Each row is a point on a tangle of strands that fork, close into loops and nearly touch. The rows are in no order.
In the rows, zero is written as 128.
Points whose rows are less than 140 apart are linked; no others are. Some points are linked to none.
q_901: [163 102 143 144 159 100  82 104  74 134 145 116 115 137 104  78 162 101
 149 135 113  84 143 168 144 124 154 153  95 139 121 116 135 134]
q_837: [143 164 141 171 126 138 143 165 124 142 122 151 150 110 155  94  87 142
 154 143 179 159 100 125 163 158  92 164 118  66 115  88 149 139]
q_677: [117  83 134 166  94 103 124  74  73 157 130  96  85  98 114 105 108 196
 152 115 112  91  90 161 120 134 155 132 118 132 107 162 154 129]
q_683: [153 125  77  90 157 131 123 123 150  87  87 171 102 113 128  93 132 135
 122 142 161  94 129  84 100 131 103 121 126  99 116 113 126 113]
q_872: [160 121 126 154 203 128 143 140 117  71  72 140  84 120 156 154 119 148
 122 104 147 142 144 126 116 117 111 163 145 113 112 173 116 129]
q_159: [158 146  75 125 152 167  66 132 139  60 111 178  86 144 128 141 159 114
 106 178 106 105 162 108  89 114 104 143 131 114 165 165 141 127]
q_443: [116 100 135 130 125 118 183 128 124 115 110 112 121  95 124 175  81 180
 136  84 124 159 124 132 119 108 152 136 158 176 143 166 150 126]
q_734: [120 163 120 144 150 126 126 121 142 118 161 155 117 168 159 166 175 104
 115 185 178 162 110  74 119 130 118 133 149 128  75 157 132 117]
q_476: [ 88  81 160 156 143  71 153 132  84 214 155 106 123 180 170 118  95 130
 161  89 100 182 131 122 125  91 179 156  88 111 126 138 129 157]
q_762: [118 130 116  54  48  76 129 146 172 158 107 133 157 129 111 130 135 128
 132  76 110 120 150 121 150 101 162  89 135 164 200  62 148 112]
q_995: [121 164  97 156 116 160 195  90 146 187 138 144 155 125 104 137  89 184
 152  81 130 156  98 136 140 123 110 128 126 111 138 164 134 134]
q_938: [149  83 168 128 110  97  79 188  84 120 142 117 138 111 136 117 155 125
 114 164 149 105 108  93 100 133 126 143 136 105  97  93 149 124]
q_89: [137 156  94  96 188 151 175  83 187  46 105 143 127 107  99 105 131  77
 124 141 166 102 122 129 162 158 100 135 107 170 112 144 104  91]
q_408: [117 132 150 113 119 122 115  98 108  99 104  67 142  86 109 144  98 119
 177 114 136 144 126 189 166 114 227 101 119 211 201 104 145 140]
q_83: [176  87 176  85 162  82 118 106 155  87 101 101 124  82 109  63 141  87
 175 145 137  68 102 114 131 152 145 109 111 175  98  88 113 121]
q_275: [153 169  83  78 180 140 145  95 198  45  71 168 143 133 104 118 141  91
 132 131 128  97 154 149 187 108 101 133 117 163 164 155 142 101]
q_477: [129 118 165 184  93 185 136 165 122 174 113 117 123 124 145 121  65 164
 151  67  72 153 122 136 101 146 105 138 117  81 173 117 122 157]
q_104: [154 117 198 158 100  77 116 137 127 112  88 109 130 107 162 146 111 130
 155 144 120 131  99 122 182 135 149 142 162 169 117 105 163 147]
q_794: [142 162  98  48 128 178 145 143 155 116 164 136 179 121  93 153 103  76
 129 120 136  96 120 137 117 144 133  75  96 116 153  66 118 120]
q_680: [115  55 187 149 139  57 107 113  54 157 130  83 109  92 151 177 109 179
 120 120 140 144 120 114 134 154 133 109 123 118  54 139 194 111]
q_584: [130  89 142 131 176  55 165 136 110 162 126  99 139 128 132  85 171 129
 101  97 155 132 134 132 142 125 117 153 132  94  60 141  83 118]
q_950: [152 111  83 131 110 141 117 134 112 131 117 140 114 102 101  50 119 139
 153 105  87 101 143 166 132 100 160 162  95 118 211 120 119 151]
q_120: [ 95 145 132 153 144 172 138 151 122 183 143 140 130 157 167 205 144 156
 120 126 138 185 110  78  92 132  71  99 153  59  81 153  93 160]
q_224: [138 110 119  65  93  86 105 107 165 140  90 130 143 150 119 151 149 123
 102  91  87  94 164 100 115 111 135  65 168 164 119  95 125 101]
q_792: [ 95 127 106  76  83 118 111 134 143 144 133 112 168 128 142 166 118 121
  82 149 124 143 129  94 103 132 161  64 153 125 116  81 110 123]
q_395: [126 104 135 144 149  68  96 125  78 102 111 145  74 131 170 133 121 168
 103 151 180 128 148 107 122 147 121 154 114  96  91 132 199  93]
q_138: [193 117 136 137 181 127 164 127 133 111 148 159 101 108  94 101 149 144
 172  87 109  87 119 167 161  98 122 205  93 171 172 165 151 157]
q_909: [128  73 168 134 136  75 114 129  65 144 123  90 125  94 141 122  97 160
 133  97 136 143 141 141 126 140 154 130 118 119 104 102 158 128]
q_788: [102 140 107 104 133 185 166 151 172 131 125 125 132 123 149 107  92 118
 123 134 138 122  98 104  94 172  99  92 127  76 107 105  43 140]
q_210: [173 113 189 119 131  91 128 121 137 156 128 119 129 120 119  76 135  97
 184 107 131  93 106 116 142 156 142 110 112 157 103  56 119 133]
q_743: [141 118 128 108 114 136 112  71 118  92  96  89 110  86  82 129 118 136
 161  99 104  85 133 193 151 126 187  89 131 215 177 128 138 128]
q_76: [131 149 110 157 136 171 161 121 140 108 128 134 140  91 107 118 135 155
 168 156 181 120  52 113 134 131 100 153 141 118 107 174 126 140]
q_15: [108 134  94  47  76 123  77 116 145 128 134 124 157 132 112 140 155 109
  65 141 110  90 169 123 110 130 133  48 144 149 131  74 126  96]
q_672: [123 130 130 147 214 137 137  99  94 106 127 117  98 148 150 159 122 132
 107 115 158 158 166 130 100 145 121 135 124 117  73 164 121 110]
q_463: [ 94 121 167 194 133 105 117 120  98 130 106  94 108 156 175  97  91 102
 149 149 111 167 131 154 151 135 178 174 108 134 125 133 102 137]
q_581: [137  82 109  86 131 102 122 133 145 113  65 113 125 115 144 101 118 120
 122 119 102 105 134 100  82 107 162  97 163 124 114 117  71 134]
q_580: [102  76 122 159 140 103 141 160 100 142 104 140  60 157 182  78 106 175
 137 116 132 120 106  93  61 116 126 163 103  48 113 151  91 137]
q_56: [121 160  81  46  78 127 136 146 171 126 117 145 171 123 111 160  93 148
 110  97 125 124 148 135 124 110 148  90 110 130 215  84 172 104]
q_857: [142 113 106  83 112 129 142 123 178 153 116 140 127 147 130 103 105  98
 143  92  79  96 133 106 100 119 158  87 129 133 144  83  79 152]
q_515: [163 134 112  75 158 177 100 162 105 100 144 121 180  89  88 104 110  90
 132 144 162  98 127 144 114 154 109  92 110  95 128  55 126 124]
q_565: [ 83 101 147 115 146  89 138 113 105 215 185 126 123 190 166 106 112 118
 142 120 110 159 146 106  85 123 172 110  81 115  97 100 119 146]
q_266: [132 106 176 146 126  67 145 125 112 194 171 108 146 147 113 104 174 125
 130 113 137 124 117 121 152 135 110 134 129 127  62 115 119 122]
q_289: [157 137 139 115 139 111 115 108 143  67 105 155 113 117 135 143 115 153
 172 160 141 105 113 126 147 109 162 160 132 195 158 139 205 132]
q_658: [107 159 153 150 114 147 150 163 172 127 157 161 105 179 180 180 134 113
 109 155 140 172 124  58 106 134 110 134 146 123 110 133 118 133]
q_284: [151 144 148  65 120  98 145 113 165 128 112 130 125 139  95 174 119 138
 122  30  97 121 198 147 137 124 140  78 122 189 196  93 175  90]
q_371: [137  91 192 113 153 168 129 167  94 148 204 115 144 131 109 169 120 124
 127  98 125 118 126 112  57 156 111  85 113 151  91  82 128 126]
q_959: [ 89  83 137 134 156  96 175 128  84 218 162 108 155 145 134 140 142 170
 131  94 143 179 112 118 112  97 125 135 126  88  77 167 117 143]
q_668: [ 69 132 136 189 131 156 157 156 125 126 116 109 126 140 181  84  82 123
 129 147 120 179 117 153 138 128 151 196 104 102 158 147  72 153]
q_679: [144 114 106 104 181 103  76 156  95  67  92 104 113  84 147 120 172 124
 108 194 208 134 112  95  79 140 107  99 140  69  79 124 100 108]
q_52: [113 166 154 179  34 144 136 107 157 184 113 125 112 138 137 111  83 119
 159  94  87 146 125 134 162 160 147  98 116 143 189  80 124 134]
q_642: [ 72 115 125 107 100 143 144 160 130 216 174 130 127 163 176 150 119 158
  94 112  87 146 141  96  90 130  99  89 123  67  99 103  77 157]
q_131: [121 140 131 128 106 101 118  71 113 127 107  88 147 100 118 174 134 168
 103  95 113 146 159 184 195 116 142 113 160 179 132 157 173 118]
q_161: [106 165 140 144 149 113 170 102 138 147 185 142 143 154 129 192 165 129
 104 144 177 180 130 101 154 128 110 132 149 157  73 169 158 100]
q_207: [ 82 104 144 153  85 135 128 123 126 140 164 111 104 150 122 100 130 115
 140 145 105 115 106 124  90 135 166 140 107 167 135 139 107 129]
q_25: [173 117 138  66 152 134 118 111 127  68  86 105 134  77  83 158 111 174
 158  67 119  78 137 190 146 112 143 107 137 185 173 127 179 126]
q_729: [174 163  91 116 126 135 135  93 166 112  96 186 118 127 121  98  74 133
 184 128 118 102 129 123 128 130 144 128  95 137 184  99 176 130]
q_868: [145 148 144 165 121 107  92 105 121 132 163 167  76 182 137 136 164 124
  79 141 115 107 172 115 132 149  95 153 110 127 107 138 178  94]
q_874: [163 129 100 155 139 158 108 164  96 172 132 165 112 137 144 131 128 176
 108 109 116 140 148 110  91 118  69 141 123  14 133 134 141 155]
q_31: [108 108 158 133 118  59 104 102  82 132 115 109 126 100 165 158 117 173
 112 169 189 160 113  89 131 153 138 117 140 118  66 117 194 101]
q_964: [164 121 117 131 110 114  36 126 122  60  89 174  84 148 134 121 165 116
 107 181  82  77 175 126 125 113 127 161 128 152 168 143 182 111]
q_700: [151 124 119 141 175 112 159 124 142  99 128 173 105 146 136  93 135 114
 150 128 113 119 142 135 149 102 156 210  82 169 181 148 131 137]
q_183: [114 116 133 161  73 157 113 101 169 119 118 129  92 138 125 100 152 114
 115 158 105  78  94  83  98 167 104 101 150 137  75 144  88 111]
q_590: [ 94 142 135 182  92 139 102 138 122 118 139 116 107 152 144 156 175 109
  46 151 121 146 156 122 142 139  96 142 165 119  96 164 110 107]
q_252: [139  88 160  81 161  70 114 129 136 114 104  79 156 120 131 131 139  89
 127 144 131 124 131 111 106 127 172  99 151 160  89 100  91 119]
q_347: [125 152 106 105  63 128 103 127 170 122 110 145 150 120 120  87 134  78
 113 179 134 102 115 111 154 159 109  92 146 128 124  72 117 106]
q_529: [ 70 160 147 169 161 211 139 119 134 108 133  97 144 148 153 122  95 106
 165 182 147 159  80 141  98 147 137 152 113 127 122 167  78 152]
q_308: [ 87 158 126 113  86 198 125 154 131 162 229 115 157 144 122 196 126 118
  67 135 106 158 148 131 109 146 128  91 119 127 157 117 110 139]
q_220: [ 74  99 163 191 100  83 127  97  93 188 122  99 109 162 177 110  87 140
 164 133  99 170 104 124 139 125 176 143 110 118 110 148 143 146]
q_928: [126 114 156 153 127  68 122  91  84 233 179 128 127 170 135 101 136 133
 153 106 122 144 127 125 145 128 140 118  94 111  82 101 165 128]
q_902: [143 165 110 133  70 145 154 108 167 141 108 149 129 111 112 102  61 129
 181 102 117 115 103 136 143 146 152 103 105 135 195  75 135 127]
q_511: [101 147 105 114  99 182 138 130 148 113 194 133 120 135 103 173 115 130
  80 122 103 136 151 128  80 136 146 112 115 164 189 147 135 118]
q_324: [143 168  79  60 130 183 129 140 169 116 141 149 182 135 112 155 111  54
 133 177 125 105  96 114 127 132 113  53 127  86 115  87  86 140]
q_604: [118 176 147 172 135 137 170 115 142 131 129 135 137 117 148 148  91 147
 124 136 178 174 122 130 182 161 105 149 130 124 109 130 160 110]
q_485: [154 169 133 122 124 146 120  74 122 130 127 106 163 115  84 205 128 138
 155  95 100 137 136 189 185  88 155  95 145 190 180 156 183 140]
q_47: [112 144 112 126 111 131 156 133 141 192 157 150 181 162 148 221 136 142
 111 124 122 193 128  78 136  95 124 106 159 107 113 139 153 151]
q_618: [115 104 118 138 117 121 142 152 100 155 187 152  95 134 115  89 154 161
 105 122 149 107 132 119  91 138 101 161  94 100 118 137 148 114]
q_556: [151 130  91 144  89 111 124 160 160 116  82 160 128 112 135  48 117 107
 142 132  91 121 143 146 170  96 143 177 114 123 224 102 115 150]
q_72: [ 80 155  95 131 106 197 176 138 189 129 126 157  78 142 160 112 123 134
 117 132 132 115  83  77  82 161  71 106 129  89 108 162  51 138]
q_407: [143 151 103 130 124 106 158  83 147 135 150 155 127 122 100 103 154 147
 155 131 142 109 109 141 175 109 131 161 121 164 134 152 167 131]
q_879: [152 137 123 168 104 177 137 171 132 173 124 147 117 125 140 119 101 171
  94  76  79 145 152 132 115 138  73 155 126  42 174 134 116 146]
q_191: [140 122 159 137 159 114 137 140 115 121 135 116 108 133 119 138 117 115
  94  63 103 142 194 162 135 133 142 156 115 164 154 121 132 119]
q_277: [132 107 120 138 140 128 136 103 166  90  88 147  67 123 136  84 146 118
 142 159 143  86  89  57  90 148 111 121 127 126  81 155  97 113]
q_987: [ 66  84 136 155  58 108 107 108 109 182 151  96  81 170 136  66 127 115
 123 123  72 104 129 141  87 137 188 113  91 136 142 117  71 130]
q_748: [110 166  88 141 121 192 164 107 135 195 149 148 152 151 126 186 108 180
 122  96 130 165 107 110 102 136  81  90 137  63 110 160 113 140]
q_855: [143 155 108 130 159 122  95 133 110 128  92 147 144 152 155 145 124 103
 103 168 132 176 167 133 143 116 110 114 159  69 105 115 123 127]
q_705: [165 173 119  91 141 156  99 107 122 128 169 143 182 155  93 183 111  85
 170 133 122 138 137 149 125 108 165  86 113 159 171  94 176 140]
q_524: [120 116 163 116  99  66  53 154  78 106 104  85 154  96 140 107 126 110
 121 155 146 150 164 164 172 128 166 130 128 135 146  66 175 116]
q_433: [106 102 120 147  72 152 171 143 148 155 119 108 133  98 117 100 115 156
 136  91 103 116  87 127 116 123 124 138 154 122 142 148  78 143]
q_248: [165 106 159  77 195  68 114 125 139  62  74  95 147  96 125 100 151  86
 141 141 149 103 141 143 154 134 138 137 141 166  96 110 112 112]
q_388: [ 95 118 119 167 160 175 164 152 136  81 155 152  65 126 132 102 156 133
 137 151 172 115  86 100  81 143  94 189  93 126 127 193  94 127]
q_312: [157 119 125 151 162 100 162  71 155 137  97 138 115 156 132 117 131 133
 182 119 100 117  99 119 143  79 162 154 146 158 105 182 110 161]
q_892: [128 146 132 128  92  60 125 104 133 141 136 163  96 151 132 129 168 163
  64 113 135 117 177 121 167 137  94 151 131 144 119 136 204  73]
q_981: [ 97  62 153 144 138 120 156 103  60 172 173  75 114 111  88 127 127 191
 155  96 122 112  97 162  78 115 143 120 116 152  89 184 128 129]
q_842: [ 73 106 127 132  87 141 132 132 126 188 147 104 113 156 159  96  92 138
 101 100  77 143 145 134  91 138 149 108 111 100 128 111  69 149]
q_924: [151 114 198 125 112  93 113 131 131  80 106 115 102 115 141 179 112 141
 155 128 115 118 124 141 161 121 166 140 148 220 162 120 193 137]
q_397: [136 122 156 131  73 115 107 149 115 170 101  85 202 107 111 177 141 107
 125  96  99 153 131 145 181 133 124  84 173 126 137  72 121 136]
q_681: [117 121 172 164 134 163 137 153  94 159 136 101 161 111 140 131  86 156
 163 122 154 163  91 122 116 162 100 136 118  83  97 102 133 147]
q_718: [ 91 106 105 103 110 151 112 130 113 117 151  96 138 104 129 141 124 142
 106 169 148 129 100 103  64 136 160  95 142 123 108 132 104 124]
q_258: [146 144  89 117 133 134  98  92 149 101  86 136 147 134 110 103 121  76
 156 168 106 116 136 146 148 107 153 107 144 155 149 123 114 133]
q_525: [ 76 113 157 166 123  93 176 158 127 153 147 119  92 151 158 120 128 130
  57  88 131 172 168 129 144 153 100 164 116 118 101 139  97 105]
q_431: [160 190  91  76 103 158  89 143 165 120 108 171 189 150 101 161 103  56
 148 189 110 117 122 143 157 122 115  53 144 100 156  73 145 123]
q_650: [139  87 117  88 127  88  82 174  99  99  91 120 135  83 156 125 144 156
 118 174 180 127 112  72  80 129 131 110 156  77 101  94 136 113]
q_346: [112 130 154  96 219 177 154 169 154 101 166 130 126 165 175 129 117  79
 163 165 138 139 106  91  60 126 139 140  99 125 107 118  60 176]
q_728: [147 155 151 135 146 138 124 114 130 153 207 153 137 166 105 113 151  80
 162 125 124 123 140 132 131 136 147 144  81 174 153  96 152 141]
q_481: [ 90 185 127 165 111 199 158 157 182 123 141 162 108 159 179 142 113 120
 140 172 152 161  77  81 103 149  85 136 130  87 125 143  86 148]
q_352: [133 157  82 136 218 184 173  90 165  66 123 162 117 138 112 115 140  76
 131 145 133 132 138 142 145 132 115 166  95 155 137 175  83 122]
q_758: [127 132 111 180 117 105  96 112 106 104 128 151  79 146 139  93 157 125
 101 172 131 101 140 139 149 139 114 182 110 111 116 165 141 106]
q_739: [142 115 118 139 131 148 122 138 105  83 141  95 152  56  86  94 172 127
 144 185 183 107  70 143 155 128 111 165 143 123 108 166 124 135]
q_242: [136 140  85  88 130 119  83  47 126  90  73 107 144 105  80 108 142 107
 165 162 100  94 140 194 172 104 172  75 144 188 148 149 138 125]
q_860: [137 159 159 116 210 154 142 149 151 132 164 145 147 183 164 139 132  67
 133 150 148 158 134 100 109 146 103 124 118  95  74 102  86 151]
q_782: [164  97 104 123 125 131 123 177 127  74  82 126 126  64 100 101 169 159
 110 106 132  84 127 148 159  87  87 186 164 113 156 167 125 139]
q_357: [159 134 133 124 110  90 104 106 108 138 134 122 142 121  98 106 171 127
 145 121 115 106 145 169 187  99 149 149 130 167 156 120 171 138]
q_273: [139 138 106 125  83  90 126  90 127 193 178 158 125 160 103 143 174 156
  93  93 101 127 159 118 135 106 116 114 131 144 130 138 191 110]
q_96: [148 113 186 128 173 172 134 167 124 130 181 113 166 147 111 184 133 102
 153 109 126 141 111 114  92 117 123 125 138 145 104 125 116 155]
q_366: [146 151  65  31  90 135 104 138 150 107 104 145 201  99  79 125 108 130
 171 134 141  94 110 140 128  89 157  89 115 122 200  84 190 124]
q_166: [120 149  94 128  78 206 130  85 183 132 124 135 132 141 102 127 109  96
 135 151  99  83  83 102  97 167 109  61 140 129 106 127  88 121]
q_622: [138 134 134 104  86 108  51 144  92 108 136 119 142  93 106  84 153 114
 104 161 159  92 157 156 145 151 118 124 118 133 140  64 177  97]
q_470: [ 82 136 119 159  46 165 149 123 151 132 186 139  97 123 107 123 116 142
 114 145 114 124 116 123  99 149 146 146 107 184 182 151 147 110]
q_132: [160 114 174 163 122 102 117 150 128 101  78 102 138  97 142 128 141 128
 140 151 132 126  90 123 163 129 112 149 185 121  85 137 111 142]
q_178: [157 147 145  55 137 114 123 130 159  83  74 107 171 113  98 179 115 134
 133  56 117 104 164 174 163 112 131  85 141 173 178  99 164 102]
q_180: [100  86 163 136 161 128 162 107  92 179 160 110 120 156 122 152 114 160
 138  81 113 144 126 128  71 131 121 105 121 134  68 157 114 123]
q_704: [145 169  97 147 146 187  96 157 138 109 150 167 117 156 140 138 124 104
  98 168  97 141 167 135 110 119  98 151 115  86 177 142 121 144]
q_856: [130 102 112 118  93 120  47 134 106  56 100 122 107 100 109 100 163 126
  99 186 127  73 149 136 124 131 134 145 139 152 145 125 163 101]
q_839: [ 84 132 131 184 127  93 156 101 117 123 132 102  93 131 146 132 163 146
  61 118 153 150 142 139 165 143 107 167 148 133  71 191 101  94]
q_639: [114 115 123 129 230 144 155 154 130  90 138 125 115 163 151 113 161  79
 141 149 149 144 125 115  90 115 138 188 100 124 112 169  55 151]
q_905: [163 164 149 112 118 154 128 108 129 143 153 122 175 127  81 148 121  82
 219 117 135 120  93 149 152 115 182  90 117 181 176  82 145 155]
q_730: [113 109  94 128 139  88 191 112 128 151 116 135 120 117 131 142 116 183
 145 107 157 155 104 100 116  93 151 143 154 128 112 179 137 127]
q_953: [151 156 153 123 123 124 188  94 165 126 126 109 158 104  94 200 114 145
 165  74 124 129  94 168 198 108 139 107 162 203 145 150 161 133]
q_813: [120 171 140 164 132 113 181  84 157 129 123 124 126 114 124 137 138 145
 102 117 157 141 122 150 205 153  91 146 158 156  77 162 123 108]
q_797: [ 91 113 115 130 136 143 161 178 143 126 134 115 109 134 154 135 168 125
  88 120 142 143 117  95  99 121  99 131 156  93  94 166  29 138]
q_613: [130 144 112 112 142 179 153 156 147 139 129 131 147 126 136  92  61  96
 140 111 121 136 129 148 115 155 126 114  98  85 148  77  80 150]
q_763: [ 91 143  90 161 124 139 203  99 141 168 148 135 122 137 120 102 120 174
 135 108 125 152 106 139 131  89 144 174 115 133 144 197 111 133]
q_629: [159 157  92  98 161 135  90 112 161  59  50 162 132 136 114 107 114  85
 137 159  92 115 182 173 168 116 120 122 133 145 179 131 140 113]
q_410: [135 138 143 136  54  95 126 128 156 178 117 137 115 139 122 116 125 124
 117  72  79 130 161 133 156 123 146 110 134 147 186  85 139 123]
q_51: [104  65 168 148 174  54 162 156  94 140 131  95  87 158 144 126 153 128
  69  85 131 137 163 130 127 128 122 169 132 122  72 162  78  96]
q_831: [137 122 118 165 192 151 149 137 117  68 103 124  86  97 139 132 144 150
 160 137 186 132  80 113 109 123 104 166 136 104  99 195 100 139]
q_540: [116 141 104 150 118 108 128 148 111  93 119 110 139  77 120 107 183 143
  89 171 187 140 117 144 183 120 105 181 161 112 116 172 128 114]
q_342: [150 188 106  84 130 138  82 113 141 127 117 163 180 169 132 189  88  93
 139 161 114 163 164 133 140 116 143  67 137 126 167  82 191 121]
q_929: [ 58 104 160 172 143 138 151 144  92 211 165 104 140 167 165 185 146 146
 106 100 120 199 133 104 112 120  95 128 128  82  71 178 119 147]
q_919: [120 157 139 164 102 146 114 124 137 153 171 145 124 169 135 211 161 127
  56 124  91 170 171 106 132 123  98 125 156 139 124 173 165 111]
q_973: [141 129  91  55 173 172 110 168 110 109 145 128 162  93 138 144 117 117
 108 166 174 120 122 107  78 143 109  69 127  57 103  77  82 136]
q_301: [179  92 131 133 146 138 152 176 131 106 133 152 118  94  86 102 171 147
 156 103 130  82  96 115 130  91 101 191 134 134 139 168 132 153]
q_320: [126 113 115 131 110  92 126 164 156  87 101 159 113 133 146  86 151 106
 110 147 109 116 149 120 153  98 156 205 116 163 194 130 128 128]
q_92: [158 104 163 103 137 102 100 137  85 114 155 109 142  87  95 155 182 163
  97 114 170  93 132 137 146 135  92 129 150 151  87 126 182 103]
q_597: [120 154  78 151 140 217 103 133 136 116 124 146 121 150 124  92 103  88
 137 171  70 131 143 166 109 130 122 127 110  94 172 149  67 161]
q_360: [144 103 143 123 120 103  89 135  88 123  90  93 143  95 129  95  91 117
 154 123 123 132 137 161 136 130 173 118 128 127 149  77 128 141]
q_761: [116  82 130 144  51  46  98  85  79 158 126 103  82  98 117  91 152 195
 114 117 117  78 119 158 166 125 154 136 128 142 125 142 174 122]
q_418: [128 164  88 133  49 182 117 110 165 138 152 150 139 120  89  86 128 101
 130 153 111  90 107 126 130 158 108 103 121 125 157 107 127 123]
q_890: [122 106  95 151  91 140 150 156 145 106  96 106 139  86 108  86 158 139
 118 129 119 116  95 126 151  93 122 169 170 122 144 181  70 146]
q_196: [126 156 124 120 122 221 125 168 160 132 135 131 151 151 135 119  85  72
 151 144  66 120 115 153 117 134 112 107 114  82 171 100  50 181]
q_262: [108  99 146 148  42  67  80  95  82 167 111 106  94 109 137 149 135 188
  84 101  94 120 159 140 160 140 137 108 138 138 127 128 204 104]
q_649: [136 134 140 146 191  99  98  87  93 131 104 113 132 166 160 161 118 104
 105 140 121 177 192 149 146 124 138 123 139 118  74 141 143 123]
q_965: [172 157 128 123 138 155 149 138 153 117 179 153 144 115  78 106 147 106
 163 108 135  95 115 148 160 125 117 170  96 167 176 121 167 133]
q_819: [134  91 112 138 120 107 107 159  70 179 160 146 119 118 129 128 132 190
 115 114 150 133 128 103 103 112 109 148 119  64 121 128 180 134]
q_810: [ 79 126 142 162 178 212 107 138  77 133 163 101 141 151 141 126 119 131
 160 165 142 140  86 148  54 119 120 159 101  88 119 174 102 168]
q_42: [109 145  84 109 103  93 120 148 137  90  60 116 150  89 138 150 174 165
  83 147 183 155 131 120 172 110 103 129 194 100 112 160 133  97]
q_772: [147  83 128  86  95  93 100 169 146  88  46 115 151  77 137 127 124 155
 121 136 139 101 104  89 102 126 129 106 188 114 123  94 115 118]
q_216: [145 148 114 162  88 145 117 118 113 202 198 147 146 148  85 123 187 139
  93 111 103 121 140 141 145 114  82 138 126  97 124 154 155 132]
q_659: [135 110 182 162 195 166 106 144  70 144 174 100 151 161 121 139 137 112
 172 136 125 139 107 146  93 112 116 154 110 108  93 154 126 161]
q_401: [141 138 129 116 139 108 100 114 113 147 186 137 149 144 104  85 171  85
 140 169 157 106 128 127 130 144 141 136  96 141 103  90 142 122]
q_936: [106 103 123 114  91  91 119  86 113 157 110 106 127 116 119 174 120 177
  86  73  96 145 177 134 130 120 144  93 151 158 131 138 165 101]
q_564: [116 110 166 156 114 107 189 168 146 142 109  97 152  94 135 131 105 147
 136  86 125 164 106 131 157 117 138 157 155 141 134 133 104 134]
q_317: [181 159 146 115 189 107  72 110 129  73  44 150 125 141 121 122 117  96
 160 176 110 115 171 193 193 128 113 113 154 153 116 112 161 119]
q_246: [147 107 139  81 136 147 164 155 130 152 184 151 125 127  94 155 115 145
 116  78 131 108 144 107  71 148 101  93 115 138 123  93 142 108]
q_213: [106 148 113 119 107 159 120 168 117 174 193 135 158 144 142 146 131 127
  88 146 112 153 143 117 120 127 113 123 126  76 126 100 108 160]
q_577: [161 152 136 165 150 140 110 145 118 100  57 127 140 111 135 126 104 108
 128 150 128 155 144 156 171 140  92 128 174  86 109 120 100 133]
q_933: [149 129 118  67  90 122 126 117 194 119  71 139 130 138 120 125 103  90
 121  66  75  81 163 124 120 139 138  57 137 153 169  63 106 108]
q_606: [102 118 106 140 153 150 139 148 133  78 128 161  33 144 168 134 138 135
  96 137 158 130 133  83  57 152 106 145 110 110 111 160  96 114]
q_670: [140 163 114  68  92 123 129 109 145 130 102 114 190 105  80 130 109 101
 183 107 141 114 108 168 177 116 170  67 120 152 189  65 150 123]
q_413: [106 133  99 146 224 140 188 100 138  83 117 119 119 140 144 114 128 112
 142 135 157 163 115 137 125 109 161 184 110 154 119 196  68 134]
q_760: [120 141  73 107 147 125 101 140 136  85 103 156  76 127 173 129 156 122
  97 175 185 134 127  73  82 143 102 100 139  82  93 122  98 116]
q_656: [186 168 140 132 135 118 129 106 171  83  81 176 108 124 141 124  79 137
 194 131 111 115 128 144 174 118 153 161 105 187 207 112 198 145]
q_282: [ 77 139 109 167 168 161 151 165 121  93 118 102 131 116 173  94 113 117
 145 195 181 180  84 134 111 129 149 180 112  90 135 158  65 158]
q_803: [120  88 114 147 156  89 126 114  89 105 136 141  68 122 141  92 132 162
 126 149 166  98 112 120 102 141 138 175  93 111 107 156 148 102]
q_523: [175 106 161 105 159 127  84 179  91 106 155 140 146 119 117 156 163 121
  92 124 147 107 151 108 100 133  93 122 140 116  96  96 155 120]
q_160: [ 95 144 172 171 115 120 154  99 131 151 193 117 115 171 119 183 161 113
  83 116 112 159 158 129 143 141 110 134 140 188  84 176 138 101]
q_374: [131 127 135 119 154 146 156 133 115 160 149 135 147 121 136 122  77 144
 131  92 152 147 134 129 108 160 122 116 102 100 119  87 132 127]

A tip is a point with one link. Name the tips that can be reached along the links from each point below, in the order of the rows.
q_443 -> q_950, q_953
q_803 -> q_477, q_216
q_629 -> q_408, q_284, q_860, q_317

How many points has the smallest loop of links through each point below? Write - if it is on no loop.
q_207 -> 8
q_590 -> 16
q_529 -> 23
q_728 -> 6
q_656 -> -
q_761 -> -
